A landscape with many valleys, sampled at points; each row gives a point and its height.
From any point a ball rolls to the lowest of the 2 points nearest to it. It stops when none of these is lower. Distance is the straight distance between rows; heights are no part of it.
Feso: [118 170 184 102 103 109 125 189 128 107 154  46 210 112 120 132 106 132
 144 163 142]  height 23.7
suz: [127  95 137 137 126 117 159 134  93 143  97 181 118 117 148  97 121 105
 105 137 114]  height 45.9
dif: [ 69  83 160 110 162  96 130 130 147 113 130 165 155 156 174 150 113 147
 151 101 117]  height 50.1
kogiv: [161 139 104 143  84 153 149  79 140 149 156 181  89 145 148 158 133 124
 137 139 163]  height 67.8
tov: [ 48 121 111 154 140 137 126 128 108 157 141 110 113 116 158 157 116 138
 141 130 145]  height 45.6
fuliz: [144 187 154 125 108  60 180 158 142  85 171  84  76 134  94 154 115 143
 127 192 185]  height 35.9
pomom: [114 142 134 124  89 135 132 152 162 126 157  80 162 133  73 144 141 176
  98 161 157]  height 50.2
Vuve: [145 134 132 142 140 154 159 152 111 104 101 101 130  81 118 141 109  82
 109 130 160]  height 37.1
Nalut: [161 157 139 182  96 124 182 142  94 127 114 186  82 113  86 134  97 125
 107 198  91]  height 29.3
fofe: [158 133 164  87  94  91 116 179 162 112 125 101 146 153  85 143 129 135
 154 160 147]  height 60.2
leli: [ 90 103 151 134 119 131 153 139 129 158 131 165 132 123 127 130 152 188
 130 141 115]  height 25.0
boze: [156 154 125  97 156 149  69 146 176 143  99 116 192 126 116 109 185  92
 130  97 123]  height 59.0
repor: [135  84 107 128 131 150 121  71 133 139 127 157 102 122 172 111 141 108
 146 119 130]  height 70.8
fale: [130 129 101 150 132 163 134  81  99 122 132 202 100 131 164 118 109 121
 133 111  81]  height 72.4
Kes: [120 118 104 108 172 108  76  67 136 138 120 149 167 153 172  89 140 147
 134  86  84]  height 16.4
mobo: [182 100 123  84 125 110  63 160 146 122 133  70 160 140 110  72 190 124
 145  98 126]  height 60.8
zagas: [185 123 142 126 124 142 110 136 122 144 118 154 140 149  36 130 157 142
 116 108 131]  height 64.9
mosas: [107 124 148 120 119 101 187 130 107  94 118 137 128 134 130 175  87 124
 108 121  84]  height 33.2
noko: [156 114 143 101 142  97  91 206 154 135 156  47 140 142 120 110 152 121
 154 142 206]  height 36.5
lesup: [134 129 126  91 134  93  75 159 151 143 119  83 118 160 132 124 131  98
 150 113 179]  height 38.8
bap: [133 103 123 110 123 130 113 173 144 104 115  58 207 170 107 112 154  93
 150  79 155]  height 67.2
nik: [ 81 112 102 136 118 147 106 131 129  93 125  55 154  96 123 109 115 151
 111 135 130]  height 45.2
vofeg: [ 79 145 149 153 113 109 186 168  74 142 144 131 168 114 164 152 128 142
 192 158  94]  height 35.4
Gopop: [130  93 124 138 151 142 129  94  91 136 104 159  91 159  90 149 118 131
 166  68 104]  height 71.1
nas: [202 110 139 104 192 155 100  80 115 178 116 161 120 144  98  92 130 104
  87  54 116]  height 21.6
Mimu: [164 154 123 175 108 142 176 113  82 162 131 217  48 125 117 132  71 105
  96 157  84]  height 37.6
pase: [169 123 130 143 124 120 136 102  84 178  92 195  85 140 124 103  80  93
  92 121 100]  height 43.0
nim: [112 109 120  91 108  91  55 140 159 120 120  49 198 133 123  79 114 132
 149 136 111]  height 15.9
kopav: [133 115 116 147 118 171 106 141 139 106 132 101 165 104  80 116 137 146
 106 157 155]  height 47.6
linof: [122 157  95 169 139 136 115 108  85  97 135 119 156 105 148 144 104 121
 166 131 118]  height 41.6
godev: [177 123 135 103 122 113 115 168 117 122 107  99 168 178  50 111 155 104
 142  86 136]  height 66.3
logi: [191 105 112 103 149 135  57 129 168 157 133 118 108 128 115 137 118  84
  95 122 184]  height 31.2
Gebu: [142 141 114 108  75  96 163 120 139 141 178  88 127 124  97 145 143 154
  83 168 159]  height 53.3
Kudor: [155 134 150 138 133 170 178 115 131 166 121 166  72 134 107 152 123 107
  77  91 147]  height 32.2
tuma: [ 83 141 108 156 152 175 124 127 140 112 106 127 147  91 184  81 160 114
 104 120 125]  height 49.6
sifo: [ 93 109 120 149 167 135  95 121 127 119  91 127 159 149 118 106 123  92
 142  94 119]  height 68.8
kiza: [170 135 102 119 164 150  95 112 144 136 143 130 102 126 141 137 140 122
  89  85 187]  height 27.5
pulez: [167 181  99 140 120 138 156 115  96 107 130 171  78 187 101 128 105 132
  96  77 143]  height 74.3
gidu: [127 163 125 177 128 185 186 123  99 163 127 199  59 136 117 153 107 116
 102 123 112]  height 38.5
kazag: [123 144 131 133 137 120 126 135 115  66 114 101 148  88 177 115  99 111
 164 135 108]  height 39.1
sokik: [ 90  91 128 106 167 116  67 160 177 150 105  82 161 159 118 127 118 108
 145 104 169]  height 40.9
sib: [170 120 171 119 167 159 140  91 107 208 118 183 105 141 106 132 112  96
  96  71 137]  height 26.4
ragul: [127 142 115 114  72 148 110 127 137 122 111  88 169 107 122 133 147 111
 165 133 110]  height 77.6
nunu: [186 155 147 110 108 103 127 137 142 111 128 129 122 155  33 164 130 136
 121 144 135]  height 62.7
vud: [ 81 128 157 133 104 112 195 157 116  83 142 108 127  95 150 164  74 148
 117 180  86]  height 26.5
zese: [118 141 149 109 122 101  93 176 122 134 124  63 213 126  95 100 124 155
 150 142 132]  height 19.8
Rozu: [148 117 146 142 117 103 179 151 104 141 145 131 112 115 137 159 112 111
 100 189 182]  height 30.9
Pul: [124  95 116 183 196 158 102  96 133 129 113 221 127 125 170  84 152 124
 150 130 117]  height 10.0
nosuf: [186 153 146  96 129  87 146 190 133 113 188  68 129 139  97 136 164 139
 126 143 196]  height 33.4
Beki: [181 181 116 123  80 130 172  74 112 166 153 149  71 134 119 156 121 108
  98 145 130]  height 65.0
keru: [ 91 161 101 120 108 139 110 109 144 134 108 161 128 136 169 107 170 153
 142  85 103]  height 55.7
vor: [159 146 118 134 140  90 131 105  87 148 139 148  84 142 120 153  91 132
 136 139 150]  height 41.0
Roka: [179 195 113 126 114 125 148  76  92 164 161 108  93  99  81 166 129 155
 101 166 116]  height 61.4
fod: [ 96 115 100 152  83 152 173 112 105 108 134 162  94 112 154 146 124 127
 150 128  57]  height 74.4
fuvof: [136 161 150 102 102 122 154 112 141 112 106 154  71 107 112 153 127 145
 101 134 102]  height 44.6
Mota: [179 150 121 136 158 160  72  95 157  99  98 164 121  93 146 113 141 104
 138 114 128]  height 11.2
fevu: [124 162 111 167 178 161  81  92 133 137  85 191 115 107 177 101 133 101
 157 124 107]  height 2.7
peba: [125 162 125  89 129 157  93 120 176 150  83 141 141 130 154 117 174 101
 124  81 135]  height 57.7
vuruf: [143 173 139 105  85  99 144 115 140  88 128 107  95 127 109 170 147 155
 162 128 119]  height 51.8
lepo: [186  85 138 106 137 114 102 126 146 127 129 118 144 111 116 155 113  88
 117 148 149]  height 34.4
ber: [145 140 146 135 114  62 185 121  97 157 163 117  83 137 107 173 101 118
 130 170 157]  height 36.0
Zabol: [105 147 150 124 102 127 177 167 121 123 132  86 200 121 142 159 113 111
 119 156 139]  height 28.2
ton: [ 53 126 125 156 108 168 152 147 108  99 161  70 185 105 158 129  89 158
 133 154 125]  height 42.2
negut: [107  95 133 114 143 113  84 143 147 137 135 118 115 140 129  95 170 191
 116 118 183]  height 33.5
kuno: [125 191 165 161 111  68 203 142 119  71 170  99  90 103 112 153 120 167
 143 221 131]  height 42.7
Mitod: [163  92 117  93 201 111  41 163 185 126 116  74 153 168 144  53 187  60
 141  84 144]  height 60.5
Vabe: [159 160 114 128  75 100 161 102 117 141 146  90  65  95  92 128 149 150
 109 182 138]  height 57.2
kozo: [128 179  94 167 113 105 131 123  82 111 147 136 106 122 118 155 101 130
 160 164 136]  height 45.1
mifu: [142 128 101 134 146 145 116  88  98 121 117 148  97 179  84 132 106 122
 110  68 146]  height 72.7
Vula: [194 116 120 122 182 154  94  61 115 141 127 187 114 188 138  57 126  97
  93  49 121]  height 17.6
duli: [ 71 130  82 180 100 168 162 127 115 134 134 205  72 128 178 116 133 119
 152 132  26]  height 76.2
rul: [136 108 131 109 150 113 100 130 150  94 123  97 161 111 175 139 105  79
 143 121 139]  height 37.0
gev: [ 75 109 129 109 120 148 130 126 149 106 119  88 169  82 173 102 147 143
 115 124 107]  height 47.5
ronag: [125 126 148 102 134 107 178 149 130 111 112  82 139 106 132 183 111 100
 120 109 132]  height 33.1
muf: [ 44 106 142 129 137 118  85 160 149 161 127 103 139 135 146 138 116 139
 151 140 166]  height 43.1
numup: [ 52 113 114 115  96 123 158 127 147  95 110 135 144 138 186 121 130 148
 120 119  74]  height 50.7
mutul: [105  84 129 127 103 100 161 133 110 137 139  99 141 128 123 145  79 141
 101 173 153]  height 25.7
gika: [ 92 102  98 168 172 152 117 118 109 152 118 137  93  93 137 122 119 143
 115 135 130]  height 48.1
bero: [165  99 123 144 204 148  78  77 142 146 121 217 118 152 135  68 148 134
 102 105 130]  height 12.2
Kivu: [119 130 118 119  93 136 115 104 125 122 103 139 127  96 133 146 130 125
 159 131  64]  height 76.3
gorim: [ 82 132 119 163 101 165 186 137 147 119 135 132 103  89 145 184 120 142
  95 174 140]  height 52.8
Nunen: [154 122 122 155 178 186  89  86 132 166 126 203 147 166 105 116 135 148
 112  90 115]  height 3.6
tafa: [120 133 106  84 148  97  60 106 143 119  98  96 185 140 139  79 148 130
 137  88  89]  height 10.8
gub: [126 110 123  87 146 126  63 165 195 131 110  83 183 146 135  57 199  95
 136 101 136]  height 59.9
Bufum: [ 86  96 158 137 129 134 101 158 140 146 124 136 150 123 130  82 176 188
 150 135 137]  height 30.2
nole: [112 106 138 140 149 161 127 135 140 154 121 202 122 154 101 121 140 180
  85 105 125]  height 15.7
Nub: [148 145 124 114 156 132 102 140 143  81 149 105  98 127 115 149 142 156
 130 102 182]  height 21.4
rep: [142  82 110 138 165 148 107  73 128 153  93 155 114 141 122 101 128  88
 149  83 101]  height 69.8
rez: [132 122 153  76  91  95 138 125 133  77 146  76 144 100 114 136 137 179
 143 129 103]  height 56.5
kifel: [128  90 101 145  80 162 135  93 148 122 136 170  94 109 168 127 131 138
 119 153 153]  height 69.9
medi: [110 152 149 158 113 126 186 140  84 153 137 137 103 106 125 169 149 149
 166 153  82]  height 29.4
ren: [165  93 118 113 187 126  86 130 137 126 108 112 130 152 144  55 186  85
 159  71 159]  height 61.1
Zef: [ 52 142 142 136 115 123 172 139 120 170 159 114 107  94 153 196 111 158
 113 170 121]  height 49.1
Bazo: [ 96 107 123 126 131 143 115 132 125 108 128  94 217 153 127 125 131 122
 166  88 134]  height 68.0
mos: [116 158 126 181  92 120 203 145  82 142 146 170  57 113 116 157 118 146
 127 187  50]  height 14.6
met: [ 63 117  84 134 124 151 130 105 141 126 126 169 135 152 201  91 146 131
 129 111  70]  height 53.4
tas: [141 107 150  82  94  89 115 160 155 105 138  89 148 119 138 100 149 141
 130 142 147]  height 58.6
zek: [144 114 149  98 137 100 122 137 144 133  98 141  93  96 121 152  97 124
  98 144 125]  height 38.4
Pebov: [167 156 126 116 115  96 142 148 136  97 168  91  86 150  95 150 128 144
 139 128 203]  height 28.5
per: [104  84 139 118 170 114 131 127 125 143 100 195 139 157 179 108 103 107
 125 131  97]  height 48.0
Zuz: [ 61 145 133 175  98 153 180 154  85 105 182 119 182 107 186 158 109 154
 160 158  98]  height 39.0
Zatof: [ 81 102 172 137 100 124 148 138 134 104 146  80 161 101 107 164  44 150
 130 183 121]  height 20.1

For each start below, name the point where the ball stops.
godev => Nub
gidu => Nunen
kogiv => nik
dif => mos
boze => nik
Zef => Nub
gika => Nub
